Each row is a point on a landscape with many valleys, with its height.
From any point a ball rolls to the lowest of the 2 points nearest to it. It stops when none of these is lower. Distance is the straight distance between rows; heights are no part of it.
<101>: [132 191 124  73 115  92 114 212  97 126 172 105 150 133 160 109 145 121
 172  84 166 139 159  63 145 149  76  92  99]  h=492
<788>: [132 112 110  87  97 126 132 158 142 172 136 123 137 131  96  79 108 132
 143  93 115 146  99 126 112 157 137 129 117]  h=390
<1051>: [100  84 146 136 123 111 172 113 149 199  90 157 145 122  74 115 112 137
 104 126  82 148  85 120  68  92 174 156 147]  h=272
<545>: [159 148 170 156 183 105  72 168  88  93 158 130 142 144 206 154 131 118
 140 112 142  93 157 151 136 114 117 103 105]  h=315
<1587>: [164  87 106 138 120 192 115  45 174  48 138  80  75 156 135 134 140 150
 123 171 138 121 144 150 177 173 135  99 125]  h=320
<1610>: [149  43  95  88 108 151 169 131 152 134 148 127 138 148 146  75  97 139
 141  76 100 134 116 184 121 142 139 156 134]  h=189
<1178>: [131 137 142  92  94 112 108 187 137 204 132 129 139 128  85  85 110 138
 144  95 110 147  71  84  93 164 156 117  87]  h=328
<1989>: [ 87 116  49 104 100 131 167 109 146 155 105 149 113 128  86  81 117 137
 106 120 140 127 154 132 144 106  94 200 176]  h=103
<1881>: [111 188 134 166 143 113 137 128  85  85 132 131 155 115 154 179 148 122
 107 158 152 107 187 115 156  80  84 137 142]  h=371
<708>: [180  57 137 142 160 150 136 121 124  46 153 130 126 144 218 145  95 147
 116  96 130  77 167 204 154  94 121 145 124]  h=638
<1098>: [ 89 212 156 168 119 109 108 132 106 161 114 151 145 102  84 179 156 108
 112 164 130 145 126  74 119 105 126 130 119]  h=321
<99>: [152  66 142 152 159 150 146  88 121  89 120 137 129 130 176 150 104 139
 112 126 123  94 140 202 126 103 144 146 139]  h=340
<1449>: [109 209 140 145 128 108 119 151  91 117 139 121 147 112 128 164 152 117
 132 150 153 131 158  89 146 119  92 112 124]  h=680
<440>: [132 186 191 165 170  96  53 163  94 142 144 150 139 138 162 175 141  99
 135 133 131 111 110 116 110 121 140 107  87]  h=437
<741>: [117 151  81 118 112 132 176 134 121  75 136 121 131 125 143 123 136 141
 121 126 156 115 188 125 171 103  78 163 146]  h=506
<779>: [ 97 139 177 173 145 101 114 127 108 172 119 176 166 122 137 183 131  97
  95 137  99 132 112 130  83  64 160 152 123]  h=249
<497>: [161 157  92  87 110 144 121 159 144  73 178  64 114 142 154 121 141 141
 168 118 163 144 157  98 190 178  93  87 109]  h=234
<854>: [130 133 146 135 128 140 116 117 124 135 117 122 121 116 111 139 125 130
 137 144 119 135 101 134 119 155 144 105 127]  h=242
<697>: [ 85 181  99 101  91  97 115 162 130 213 112 140 140 112  53  92 120 130
 117 111 148 154 124  63 116 111 108 153 121]  h=521
<1564>: [134 113  67 116  97 158 172 108 153  73 138 114 105 141 133 106 131 146
 122 130 144 121 170 143 175 129  99 162 145]  h=307
<1191>: [108 184 163 184 153 121 100  99 105 123 105 141 135 108 115 190 142 112
 111 175 138 123 133 122 127 107 132 127 137]  h=475
<619>: [146  79 170 122 149 133 118 123 135 164 120 133 119 129 129 126 107 135
 140 119  95 129  61 150  82 149 177 101 115]  h=176
<1816>: [ 76 217 137 169 105 104 124 130 116 175 103 161 148  96  63 166 163 106
 100 164 134 155 136  62 121  92 121 147 133]  h=331
<199>: [100 188 106 148 125 113 167 129  96  83 128 133 150 114 141 157 152 127
 108 151 156 112 199 106 161  79  72 155 150]  h=355
<1940>: [105 190 166 176 156  86  89 155  74 119 146 156 172 132 179 197 152  84
 109 143 140 114 164 114 123  61 105 131 115]  h=398
<238>: [143  92 110 112 110 171 122  81 167 113 124  94  93 139 103 108 133 136
 141 150 115 152 101 137 137 189 151  95 126]  h=235
<1001>: [ 91 147 156 145 105  95 130 161 125 208 117 169 175 120  93 139 130 111
  98 120  96 152 103  88  78  77 157 159 111]  h=322
<554>: [ 99  88 159 163 159 137 142  48 151 152  64 138  87 103  67 146 140 134
 108 183  98 141  66 113  85 117 177 114 155]  h=329
<1971>: [158  73 148 115 140 132 126 151 116 144 151 141 140 137 171 113 103 131
 147  86  96 118 109 173 103 141 154 115 117]  h=151
<1944>: [162 153 119  93 139 129 127 187 110  48 177  88 141 134 208 136 138 143
 152  98 159 115 183  99 180 126  68  97 117]  h=652
<1246>: [152  72 151 123 155 161  93  66 160 109 111  90  79 138 126 131 124 130
 144 154 121 137  61 155 109 186 175  76 112]  h=179
<695>: [129  85 178 139 160 128 123  99 140 167  99 136 112 124 110 141 113 134
 127 139  99 131  52 138  72 132 183 106 122]  h=161
<81>: [111 174 105 108 118 108 153 166 100 114 148 122 156 125 143 121 140 126
 136 109 157 128 179 103 150 106  73 141 131]  h=711
<615>: [135  49  68  87  98 162 172 105 173 130 134 120 120 156 124  68 104 142
 131  90 112 141 121 172 131 145 135 169 143]  h=217
<894>: [ 85 140 145 155 110 102 147 131 131 200 103 171 167 114  78 144 131 115
  92 131  98 152 111  97  83  75 157 165 135]  h=286
<1454>: [156 110  92 137 108 183 136  65 167  43 139  92  79 148 130 135 144 151
 118 172 143 115 164 139 187 156 115 115 137]  h=354
<1824>: [167  91 107  92 125 130 149 190 118  68 188 116 149 147 218  99 113 140
 160  58 132 113 174 138 166 117  79 128 112]  h=556
<1968>: [ 97 182 163 165 124 110 113 132 110 171 115 157 153 109  94 173 144 110
 109 150 116 142 110  92 102  99 143 135 118]  h=303
<1509>: [144 135  81  96  94 152 124 125 160 112 150  86 106 142 106  97 133 133
 156 129 144 154 130 119 167 188 116 107 121]  h=496
<1290>: [ 94 169 118 106  93  95 123 174 121 206 128 146 160 120  78  96 119 123
 120  98 134 149 120  77 102 109 119 152 113]  h=507
<359>: [152 123 182 167 188 115  85 126 108 112 129 138 131 136 180 159 119 114
 127 123 139  97 123 178 112 122 155 120 115]  h=427
<1538>: [113 149 129 120 110 112 139 156 111 163 138 140 157 121 109 113 123 120
 129 109 122 136 129 117 114 124 120 137 123]  h=448
<1365>: [138  34 146 112 142 135 162  98 153 165 112 127 118 132 119 104 100 141
 129 118  82 137  60 163  71 132 181 116 136]  h=201
<167>: [141  98 101  98 106 141 150 139 138 128 145 118 137 135 129  93 114 132
 143 100 119 137 126 153 135 151 125 135 129]  h=471
<594>: [157  46 128 102 127 142 154 140 133 142 148 135 142 141 162  95  98 136
 143  81  91 126 107 185 104 142 153 131 127]  h=170
<1578>: [163 145 173 142 176 105  61 178  90 117 163 136 132 146 196 143 126 118
 158 101 127 101 129 142 125 140 131  89  90]  h=237
<1086>: [183  75 182 171 206 123 105  90 134  73 111 127 114 143 197 148 115 116
 113 118 157  81 128 218 118 114 174 128 120]  h=238
<1953>: [148 103 173 143 168 100  92 173  88 159 162 178 156 154 205 130 116 111
 137  77  87 106 126 161  86 101 153 117  95]  h=114
<1028>: [170  68 125 132 143 147 151 144 113  51 166 132 139 140 218 135 102 149
 125  88 124  88 174 187 156  92 103 148 122]  h=693
<1895>: [198  45 125 120 141 169 113 118 153  57 173  98 111 159 205 129 100 148
 147  95 126 109 139 190 163 153 137 109 107]  h=519
<242>: [145 101 144 102 119 110 127 190 105 173 164 153 160 140 155  89 109 125
 148  66  92 125 113 137  96 134 140 121 102]  h=25
<387>: [128 127  74 126  97 160 158  91 156  86 122 113  93 132 109 109 145 138
 119 157 143 127 160 132 174 147 107 146 153]  h=236
<1775>: [146  77 165 156 176 140 123  75 129 117 101 131 115 127 154 151 112 125
 118 141 126 106  98 188 100 119 171 123 138]  h=193
<412>: [166  63 149  97 132 147 108 130 150 149 142 111 110 143 142 107 105 136
 160 105  95 139  61 154  97 188 175  82 103]  h=326
<200>: [173  56 130 109 132 165 113 106 150 107 150  97 108 149 160 119 110 137
 155 114 112 132  98 175 129 182 159  93 112]  h=330
<1159>: [126  52  70  92 100 164 169  78 185 137 118 117 102 153 100  66 117 142
 124 118 108 147 112 159 130 154 143 158 152]  h=243
<1865>: [117  72 139 138 138 139 166  80 143 153  91 142 122 118 101 124 116 136
 115 143  94 135  91 154  89 117 167 134 155]  h=164
<363>: [150 102 110  98 123 120 152 185 104  95 176 128 157 142 192  98 119 133
 155  67 129 115 169 140 148 116  84 139 118]  h=501
<345>: [124 144  67  92  94 141 140 128 153 121 138 102 108 134  98  91 134 132
 142 126 153 146 147 115 167 159  99 138 138]  h=530
<92>: [157  72  99 124 113 185 138  62 168  74 138  94  93 152 136 116 129 147
 131 148 123 131 132 160 159 171 140 114 129]  h=292
<287>: [124 159  99 123 100 151 123 104 151 115 117 104  92 118  79 116 149 126
 137 169 142 150 131 105 159 178 119 104 140]  h=587
<1753>: [143  63 150 113 145 153 116  83 159 139 110 103  91 133 111 119 116 136
 144 142  99 144  50 145  92 175 180  83 116]  h=188
<833>: [150 116 136 118 125 144 114 134 126 122 140 113 124 128 133 126 118 129
 150 125 121 131 109 146 129 167 137 101 117]  h=296
<206>: [167  94 167 127 167 151  63  90 156 104 117  89  80 141 138 140 124 124
 155 147 137 127  59 156 115 200 175  69  95]  h=190
<182>: [161 154 149 161 175 133  92 126 112  38 138 100 123 129 182 177 129 137
 116 149 171  84 172 153 171 105 106 110 128]  h=476
<786>: [149 186 124  92 137 115 116 192 103  69 170  82 140 128 187 143 148 136
 158 110 168 127 178  78 173 140  70  83 115]  h=669
<270>: [ 83 141  88 115  97 120 137 115 158 200  81 147 106 111  32  85 128 134
 104 142 131 152 122  87 123 122 125 168 167]  h=686
<691>: [169  73 159 162 181 140 120  86 128  67 118 129 119 138 191 156 107 130
 109 126 146  80 144 213 132 104 153 137 131]  h=291
<796>: [142 155 137 162 156 134 118 117 104  57 131 114 130 121 165 175 130 135
 113 155 157  92 173 149 164 101 103 124 136]  h=529
<1981>: [129  73 117 147 135 166 159  49 147  95  90 130 100 120 122 136 128 138
 104 169 114 116 128 170 131 125 149 137 159]  h=360
<280>: [100  99  86 125 100 150 161  68 174 142  80 135  85 119  64  88 145 128
 103 169 119 144 122 122 138 148 136 157 179]  h=642
<887>: [130 128  86  80 111 119 157 177 116 107 165 116 149 140 162  90 121 131
 151  73 153 127 170 123 155 116  72 152 125]  h=436
<721>: [119 175  93 104  91 135 116 128 151 145 121 103  97 116  62 100 142 126
 143 149 150 159 119  88 151 180 115 108 128]  h=566
<603>: [145  54 104  90 108 158 151 105 169 145 132 109 118 146 113  81 110 138
 143 107 101 151  89 159 113 170 159 121 129]  h=297
<974>: [166 140 103  79 118 131 120 187 128  82 187  80 133 141 178 110 132 136
 175  90 154 137 157 104 178 166  87  90 106]  h=304
<536>: [100 122 129 118 103 129 135 119 166 193  78 133 106 115  31  96 128 142
 119 145 109 161  73  81  93 145 163 129 134]  h=748
<1105>: [152 113 152  92 109 141  94 148 154 163 130 108 105 131  95 107 118 139
 162 122 104 150  46 105 101 207 169  76  86]  h=362
<19>: [125  89 158 112 116 118 140 142 153 202 103 134 129 129  79 102 106 146
 129 116  86 149  51 105  68 138 183 119 110]  h=202
<136>: [157  64 122 129 135 149 159 131 118  85 151 136 142 136 189 125 102 141
 128  94 112 101 153 190 138 109 120 151 131]  h=632
<1991>: [195  46 132 135 153 166 122 104 149  34 160 110 108 155 210 145  95 151
 121 101 137  87 154 204 162 120 133 128 116]  h=571
<240>: [118 134  94 140 108 152 157  87 139  99 106 126 105 117 101 125 144 134
 113 169 133 125 155 134 157 135 116 142 159]  h=281
<1533>: [ 74 224 123 160 110  98 136 126 107 153 110 153 151  97  80 162 167 103
 104 165 147 147 164  65 137  88  98 147 142]  h=339
<416>: [121 197 134  86 105  86 109 209  93 160 167 122 157 129 137 107 144 116
 161  89 155 140 142  60 126 141  88 102  89]  h=483
<907>: [168 134 121 102 126 134 107 176 115  89 177  92 128 136 174 125 126 134
 169 105 140 127 144 126 163 166 106  86 104]  h=386
<1118>: [120  95 153 136 137 140 139  90 144 157  93 131 112 115  89 131 121 136
 123 149  99 141  73 133  89 138 171 113 138]  h=137
<1701>: [127 214 135 106 135 102 115 187  91  92 159  94 145 120 162 153 156 127
 153 126 170 131 176  66 160 137  72  86 114]  h=675
<1360>: [129 128 101 126 116 138 162 129 119  94 134 123 138 125 138 123 127 135
 125 125 134 119 161 147 152 118 101 149 140]  h=552
<1826>: [139 171 177 154 159 113  75 152  97 125 142 130 133 126 154 166 133 117
 142 137 137 113 118 127 124 139 130 101 103]  h=453
<725>: [ 80 207 113 164 120 100 159 119  96 115 117 150 157 105 116 167 163 111
  98 163 150 126 193  90 151  72  81 163 156]  h=345
<427>: [108 191  92  65 102  95 119 188 113 162 151 110 142 126 112  94 129 123
 156  89 178 147 153  67 142 136  73 124 110]  h=518
<1651>: [ 95 125  78  92  89 129 127 120 168 195  92 130  99 122  38  70 116 137
 118 130 131 157 107  94 122 144 129 150 153]  h=704
<1725>: [120 167 172 188 173 117  90 101 105 111 110 139 138 118 142 189 136 109
 111 164 147 108 135 148 123 102 141 130 130]  h=464
<1207>: [113 176 180 147 129  86  75 191  88 181 153 176 164 139 159 166 144  90
 120 117 102 129 110  88  89  86 138 119  73]  h=412
<493>: [ 79 155  80 132  99 119 150 100 148 174  82 155 105 104  48  99 144 125
  95 159 141 140 147  92 141 116 108 178 181]  h=671
<1922>: [164 129 142 123 142 131  95 162 105  98 164 106 130 133 174 139 120 131
 158 113 134 115 133 144 147 155 117  92 108]  h=465
<1490>: [ 91 171  65 104 100 120 150 127 133 149 113 132 114 116  82  96 134 129
 121 133 162 138 163  98 157 121  84 166 157]  h=694
<564>: [132  50 139 108 128 130 170 119 147 172 119 140 138 134 119  98  99 141
 126 101  82 136  81 165  77 125 172 136 141]  h=208
<59>: [136 121  69  85 104 139 158 153 140  89 160 102 128 142 153  94 123 140
 149  90 155 131 169 128 173 132  82 151 127]  h=377
<1003>: [135  41 140 113 141 149 150  77 164 148 105 114  99 131 107 108 112 140
 131 137  88 145  54 155  83 149 181 100 132]  h=195
<1134>: [141 119 188 162 186  90  78 157  95 157 147 182 152 155 202 155 124  95
 122  94 100 105 120 163  81  87 167 126  95]  h=145
<1489>: [171 114 105  91 125 140 137 179 129  46 187  91 134 145 208 119 121 147
 156  81 147 115 178 122 183 128  78 113 113]  h=612
<527>: [ 86 124  70 125  94 138 153  80 168 159  80 144  81 112  51  87 149 128
  96 170 139 137 140 105 151 136 111 179 191]  h=659
<751>: [103  77 168 161 158 125 150  68 149 177  73 144 108 114  72 146 128 139
 109 163  88 143  53 117  64  97 187 123 146]  h=316
<1321>: [ 83 186  73  89  91 109 115 149 138 202 112 132 116 110  50  88 123 131
 124 124 164 155 136  66 137 127  93 149 137]  h=532
<1260>: [164  81 179 161 196 128 102  85 134 100 106 126 110 137 175 149 116 118
 123 129 144  97 102 200 105 129 177 118 123]  h=209
<1000>: [127 180 141 172 152 132 109 107 103  78 116 116 125 112 137 179 140 128
 117 175 156 106 162 131 158 114 110 118 140]  h=499
<1771>: [ 97  90 120 128 117 124 175  99 154 180  82 151 130 119  67 101 118 135
 105 133  96 145 101 128  92 109 158 160 164]  h=252
<1660>: [144  90 158 123 143 108 122 177  93 167 165 169 165 145 187 110 109 121
 140  70  82 115 124 155  87 110 147 123 104]  h=80
<1947>: [157  64 128 100 120 151 128 121 150 137 141 110 119 139 136 103 110 136
 152 108 102 141  85 162 112 176 162 101 118]  h=314
<640>: [138  86  95 124 107 177 143  60 171  96 116 102  85 139 109 110 141 138
 125 163 120 139 126 145 151 172 140 117 143]  h=265
<1903>: [121 155 121 183 141 146 141  68 118  63  93 135 111 108 126 178 145 134
  92 194 149  90 179 141 167  96 112 146 165]  h=356
<305>: [123 214 159 162 163 102  90 151  81  86 146 112 148 121 167 191 155 116
 127 156 167 110 172  97 153 102  88 105 122]  h=409
<415>: [116 139  70 133 106 143 190 113 132  47 129 131 111 125 143 130 139 151
 102 142 155  96 199 130 180  88  81 179 160]  h=450
<124>: [ 93 158  88 129 104 126 155 109 141 151  97 143 118 108  69 104 139 126
 109 150 138 140 148 108 143 125 109 163 166]  h=682
<699>: [164 154 142 136 156 134  87 149 107  69 154  91 121 128 173 159 130 135
 147 138 156 107 149 138 163 146 109  90 114]  h=467
<207>: [100 174  88 110 106 112 153 145 115 133 128 128 140 118 107 112 137 124
 129 121 157 134 169 103 151 113  82 155 142]  h=701
<1369>: [162  91 164  98 130 138  92 147 145 165 134 116 105 137 122 114 110 140
 162 113  95 138  41 126  92 195 178  76  87]  h=338
<1428>: [144  67 127 152 150 161 157  59 135  80 101 133 111 127 153 149 113 140
 104 149 120  97 138 195 130 107 148 146 153]  h=363
<1147>: [165  99 116 104 116 153 114 143 137 104 163  95 120 141 152 113 118 136
 161 109 125 135 119 151 149 180 131  97 111]  h=361
<488>: [171 138 177 140 174 131  50 135 128 103 133 105  99 138 156 152 126 122
 159 136 146 111  85 150 126 187 155  77  95]  h=216
<1182>: [166 141 183 141 178 113  55 157 110 126 144 132 116 143 174 149 123 119
 158 116 129 104  94 147 113 165 155  89  87]  h=174
<1215>: [103 176  81  97  90 123 123 135 148 166 113 117 102 114  55  92 135 128
 134 138 156 155 129  83 148 155 105 132 139]  h=548
<897>: [162 151 160 159 182 118  85 148  97  58 151 112 138 135 201 167 131 127
 125 128 162  86 171 151 156 104 107 110 119]  h=406
<1313>: [108 169 140 140 120 107 136 148  97 147 137 145 164 116 123 140 136 114
 122 125 126 132 143 115 121 106 111 137 127]  h=422
<233>: [120  69 130  98 111 115 161 146 148 199 115 143 151 134  96  77  94 141
 122  88  88 142  84 139  75 118 167 152 133]  h=233
<1817>: [132 103 115  98 101 147 127 117 162 153 118 109 108 131  81  93 121 133
 142 128 110 157  82 124 115 180 155 105 123]  h=253
<1757>: [126 166 129  97  92 120 106 172 138 182 129 119 125 118  71  98 124 134
 147 116 129 154  83  82 113 174 138 106  95]  h=401
<1849>: [ 99 129 130 144 118 136 149  90 146 159  81 145 113 105  61 124 138 130
 109 163 107 147 106 111 109 130 150 137 159]  h=248
<808>: [ 89 146 113 148 116 113 171 119 112 148 114 163 167 114 108 131 133 118
 100 129 118 128 159 132 121  82 111 177 154]  h=171
<1555>: [111 134 115 157 115 162 135  51 152 105  81 124  72 104  75 132 165 125
 106 211 131 134 134 111 156 158 133 121 170]  h=616
<1914>: [181  66 113  98 120 155 126 151 140  95 181 103 127 152 184 105 108 139
 165  81 116 129 129 166 154 169 129 106 107]  h=428
<1737>: [177  66 158 125 164 147  92 113 136 110 137 113 106 144 176 132 108 130
 150 114 122 113  91 184 115 167 167  92 110]  h=344
<1027>: [114 158 109 164 121 145 151  85 122  86 100 132 109 106 108 153 147 132
 106 185 140 113 168 129 162 117 109 143 162]  h=319
<971>: [109 225 127 116 123  98 129 171  92 111 144 108 150 114 138 152 159 119
 141 136 172 137 178  62 154 122  71 108 123]  h=677
<1499>: [136  92 134 115 123 156 120  87 157 134 111 106  95 127  96 115 124 134
 141 149 106 149  74 136 110 180 163  90 123]  h=205
<792>: [101 198 138 159 140  97 138 145  76  92 142 136 174 123 172 183 160 109
 107 143 155 115 198  97 145  60  70 142 138]  h=382
<1004>: [ 93 149  87 129 111 113 179 129 110 125 125 150 156 121 122 114 133 126
 109 116 141 120 178 129 141  82  83 188 155]  h=128
<538>: [113 179 184 165 155  82  60 177  86 160 148 180 161 143 178 185 147  74
 115 127 113 121 123 110  96  72 138 123  84]  h=423
<51>: [166 109 162 150 171 135  86 121 119  90 133 115 118 134 176 152 115 127
 139 127 142 101 125 178 132 143 146 106 117]  h=387
<1662>: [143 186 148 145 157 119  96 154  91  73 152 100 135 122 172 172 140 129
 138 144 162 108 165 114 161 125  92  95 121]  h=424
<1712>: [103 139 166 154 128  98 123 153  98 178 138 174 176 127 143 156 131 100
 105 116  95 132 122 124  87  74 144 146 117]  h=220
<952>: [145 139 130  95  99 142  96 146 149 150 137 100 106 129  89 107 126 133
 163 126 122 155  73 102 124 205 147  81  94]  h=405
<782>: [113 125 141 140 124 135 140 108 129 153 102 139 129 112  91 132 126 129
 119 146 109 139 102 129 107 133 151 126 140]  h=186
<1566>: [105  82 147 169 160 143 151  33 145 132  64 142  93 104  90 147 138 129
 100 187 105 128  91 140  98 110 168 127 168]  h=341
<361>: [ 82 148 130 167 120 111 162 103 115 161 100 174 165 107  96 155 139 112
  89 148 106 137 146 123 107  69 133 177 159]  h=206
<651>: [189  59 132 114 144 153 104 148 130  90 174 111 121 150 202 119 105 138
 162  86 116 113 127 181 146 161 139  97 105]  h=472
<1978>: [133 160 186 183 184 106  74 120 104 113 121 142 139 131 165 180 132 103
 118 144 146 103 128 156 115 107 147 127 116]  h=451
<766>: [121 161 109 145 111 155 127  87 141 100 100 111  87 109  83 136 156 129
 125 191 141 138 138 108 162 165 120 108 150]  h=602
<1352>: [105 113 103  92  91 126 126 132 173 204  88 123 105 126  36  70 110 143
 126 125 117 161  81  89 103 152 154 137 135]  h=727
<1422>: [123  65  95  98 104 151 160  92 175 150 107 117 108 140  86  77 116 138
 127 125 103 154  95 147 114 155 153 138 148]  h=271
<381>: [126 188 198 168 173  83  42 175  98 158 140 173 144 148 173 184 147  80
 126 129 120 114 104 110  99  96 151 117  71]  h=429
<1333>: [111 175 114 107 124  98 160 177  87  98 154 127 171 134 176 129 146 122
 132  97 163 123 198  93 148  85  55 146 132]  h=719
<580>: [ 96 147 178 169 137 108 115 125 118 186 107 169 154 118 105 181 134 109
 100 145  98 141  93 106  80  79 168 145 121]  h=273
<531>: [148 128 104  90  96 146 112 142 151 129 151  92 113 138 105  99 125 130
 162 118 132 155 104 120 147 196 129  94 107]  h=459
<930>: [128 110  74  94  98 146 153 126 150 128 135 114 122 137 109  85 121 134
 138 109 134 141 137 142 149 147 113 151 140]  h=508
<1162>: [ 94 181 150 168 136  90 124 146  74 122 146 159 185 127 170 186 153  89
 103 138 134 122 178 111 123  50  90 147 129]  h=391
<236>: [108 149 130 112 100 108 131 163 126 191 125 142 154 121  84 100 118 127
 124 104 119 145 108 100 103 125 134 140 117]  h=481
<726>: [ 86 232 120 156 121 100 139 129  95 119 120 133 147 101 109 172 167 111
 114 170 164 136 185  69 154  94  79 136 144]  h=342
<1039>: [146 106  62  98  96 160 161 118 163  75 157  97 109 153 143  97 124 146
 140 110 147 130 163 139 180 143  99 152 131]  h=375
<588>: [101 172 145 158 133 104 130 144  84 129 140 151 172 119 147 167 143 106
 113 135 128 123 163 120 125  80 104 142 129]  h=403
<1339>: [129 177 125 106 102 121 109 162 125 147 140 109 123 116  91 117 133 127
 153 128 140 147 109  91 134 175 119  98 105]  h=449
<784>: [127  67 153 152 165 139 153  70 130 137  96 144 128 121 137 145 109 132
 108 142 103 116  98 180  89 101 168 135 152]  h=181
<197>: [119  66 129 149 145 157 162  38 150 117  77 132  92 113 106 131 131 135
 106 174 105 125 102 161 110 124 163 130 164]  h=350
<1367>: [163  91 145 105 135 120 112 186 104 143 172 143 144 142 180 102 108 130
 162  70  97 117 119 152 114 152 140 101  99]  h=99
<968>: [178 122 172 135 172 142  43 114 148  87 129  87  83 146 152 149 128 123
 163 144 152 117  75 155 132 208 162  67  89]  h=210
<1776>: [120 196 133 106 108 103 112 181 102 145 152 116 142 118 115 124 139 120
 154 116 148 141 133  79 135 150 101 102 102]  h=473
<1258>: [ 83 155  60 121 107 118 187 126 118 103 118 147 133 123 126 111 137 136
 105 121 162 111 199 117 160  73  67 203 166]  h=88
<535>: [127 160 143 197 167 134 121  70 110  52  97 135 123 114 143 194 140 129
  88 187 162  79 183 154 162  78 117 147 156]  h=397
<426>: [145  84  98  78 100 137 143 157 146 151 152 117 138 143 125  73 104 133
 152  76 116 143 114 149 126 158 130 136 121]  h=438
<1965>: [112 196 149 170 144 120 107 118  96 109 122 129 137 107 122 181 147 118
 121 170 147 121 150 113 143 115 112 118 134]  h=485
<1800>: [ 85 100  93 124 109 120 174 101 156 187  80 162 131 120  62  88 118 135
  95 128 107 140 125 126 105  98 135 189 178]  h=204
<192>: [122 133 180 154 152  98  94 162  93 169 147 175 161 139 170 156 125 102
 119 109  96 118 114 136  86  91 154 127 101]  h=180
<1882>: [145 148  83  93 108 140 141 149 140  82 161  86 119 137 143 112 136 137
 154 115 158 138 163 113 179 153  88 119 124]  h=300
<866>: [115  78 142 114 116 116 162 131 153 200 102 143 140 128  79  97 103 143
 118 112  87 146  74 121  69 114 176 142 133]  h=240
<602>: [ 80 137 141 168 122 113 158  97 135 184  86 173 152 107  69 154 140 119
  89 154  95 148 118 106  91  74 155 167 160]  h=245
<1592>: [ 77 122  73 118 104 113 170 115 138 178  97 165 141 121  77  89 115 132
  95 116 124 130 150 129 121  88 107 204 174]  h=154
<1222>: [ 80 139  48 117 103 125 180 110 134 129 108 154 118 123 107  98 131 137
 102 126 155 116 180 123 156  87  77 213 175]  h=51
<1022>: [117 112  62 126  98 150 192 104 146  70 126 136 109 133 136 109 129 147
 106 129 144 105 182 150 168  99  92 191 160]  h=385
<1935>: [136 154 142 184 169 128 123  98 102  43 120 129 136 122 171 191 132 133
  90 161 162  72 190 158 164  66 101 146 144]  h=460
<983>: [103 160 162 134 102  96 113 181 117 211 128 161 169 124  99 131 130 114
 113 113 100 148  93  74  83 100 151 142  91]  h=357
<769>: [102 153 148 131 101 122 123 137 150 197  87 138 121 110  39 116 134 140
 119 145 112 158  76  68  91 140 162 126 115]  h=767
<70>: [141  95 124 134 132 145 154 122 114  98 137 131 141 127 158 131 115 135
 125 118 118 110 147 174 138 115 123 145 136]  h=596
<1442>: [120 203 173 175 170  90  72 157  78 103 148 135 158 134 181 194 154  96
 121 148 155 108 161 110 134  85 101 113 112]  h=404
<572>: [103  91 167 155 140 113 157 100 143 193  86 156 136 118  80 145 120 136
 103 144  83 145  68 113  63  87 185 140 140]  h=298
<1104>: [114 162 176 142 121  97  97 179 102 193 142 168 163 130 130 149 133 109
 120 117  96 134  94  89  85 103 151 127  85]  h=392
<552>: [126 117  88  79  89 138 125 135 162 167 127 108 113 135  74  73 114 133
 144 109 127 158 100 117 127 173 133 127 124]  h=325
<1170>: [130 180  97  68 108 108 124 191 116 122 163  92 136 131 140 104 137 127
 167  93 172 143 160  79 160 154  78 109 111]  h=505
<584>: [131 112 151 103 106 120 124 163 140 192 123 135 136 127  93  97 107 138
 137 104  97 145  67 107  85 152 166 117 103]  h=256
<1487>: [157  85 169 122 154 127 106 143 119 154 141 139 127 137 162 126 104 130
 147 102  97 117  84 161  90 149 169 101 108]  h=172
<1901>: [117 194 117 100 130 103 154 180  94  74 149 108 161 131 182 142 153 131
 134 108 176 123 207  73 161  95  48 128 134]  h=726
<1370>: [103 113 102 144 107 156 153  56 162 122  77 133  79 109  69 111 160 126
 101 193 121 137 129 115 145 152 135 139 177]  h=627

For each start below, name the point where the ball stops.
<1170> => <19>
<207> => <1162>
<1028> => <387>
<1881> => <242>
<580> => <242>
<440> => <1222>
<197> => <1753>
<930> => <1753>
<1428> => <1118>
<769> => <1162>
<536> => <1162>
<766> => <1162>
<427> => <19>

Call two points neighbours if one is among the 2 nearest of the other. Go from one point of each pair to the other, from neighbour to neighbour, staying as low as possible. Name the highest point that can't be avoided.
<1971> and <1118> => <619>
<497> and <1753> => <699>
<1182> and <1753> => <488>
<1753> and <19> => <866>
<1246> and <1222> => <1051>
<497> and <387> => <59>
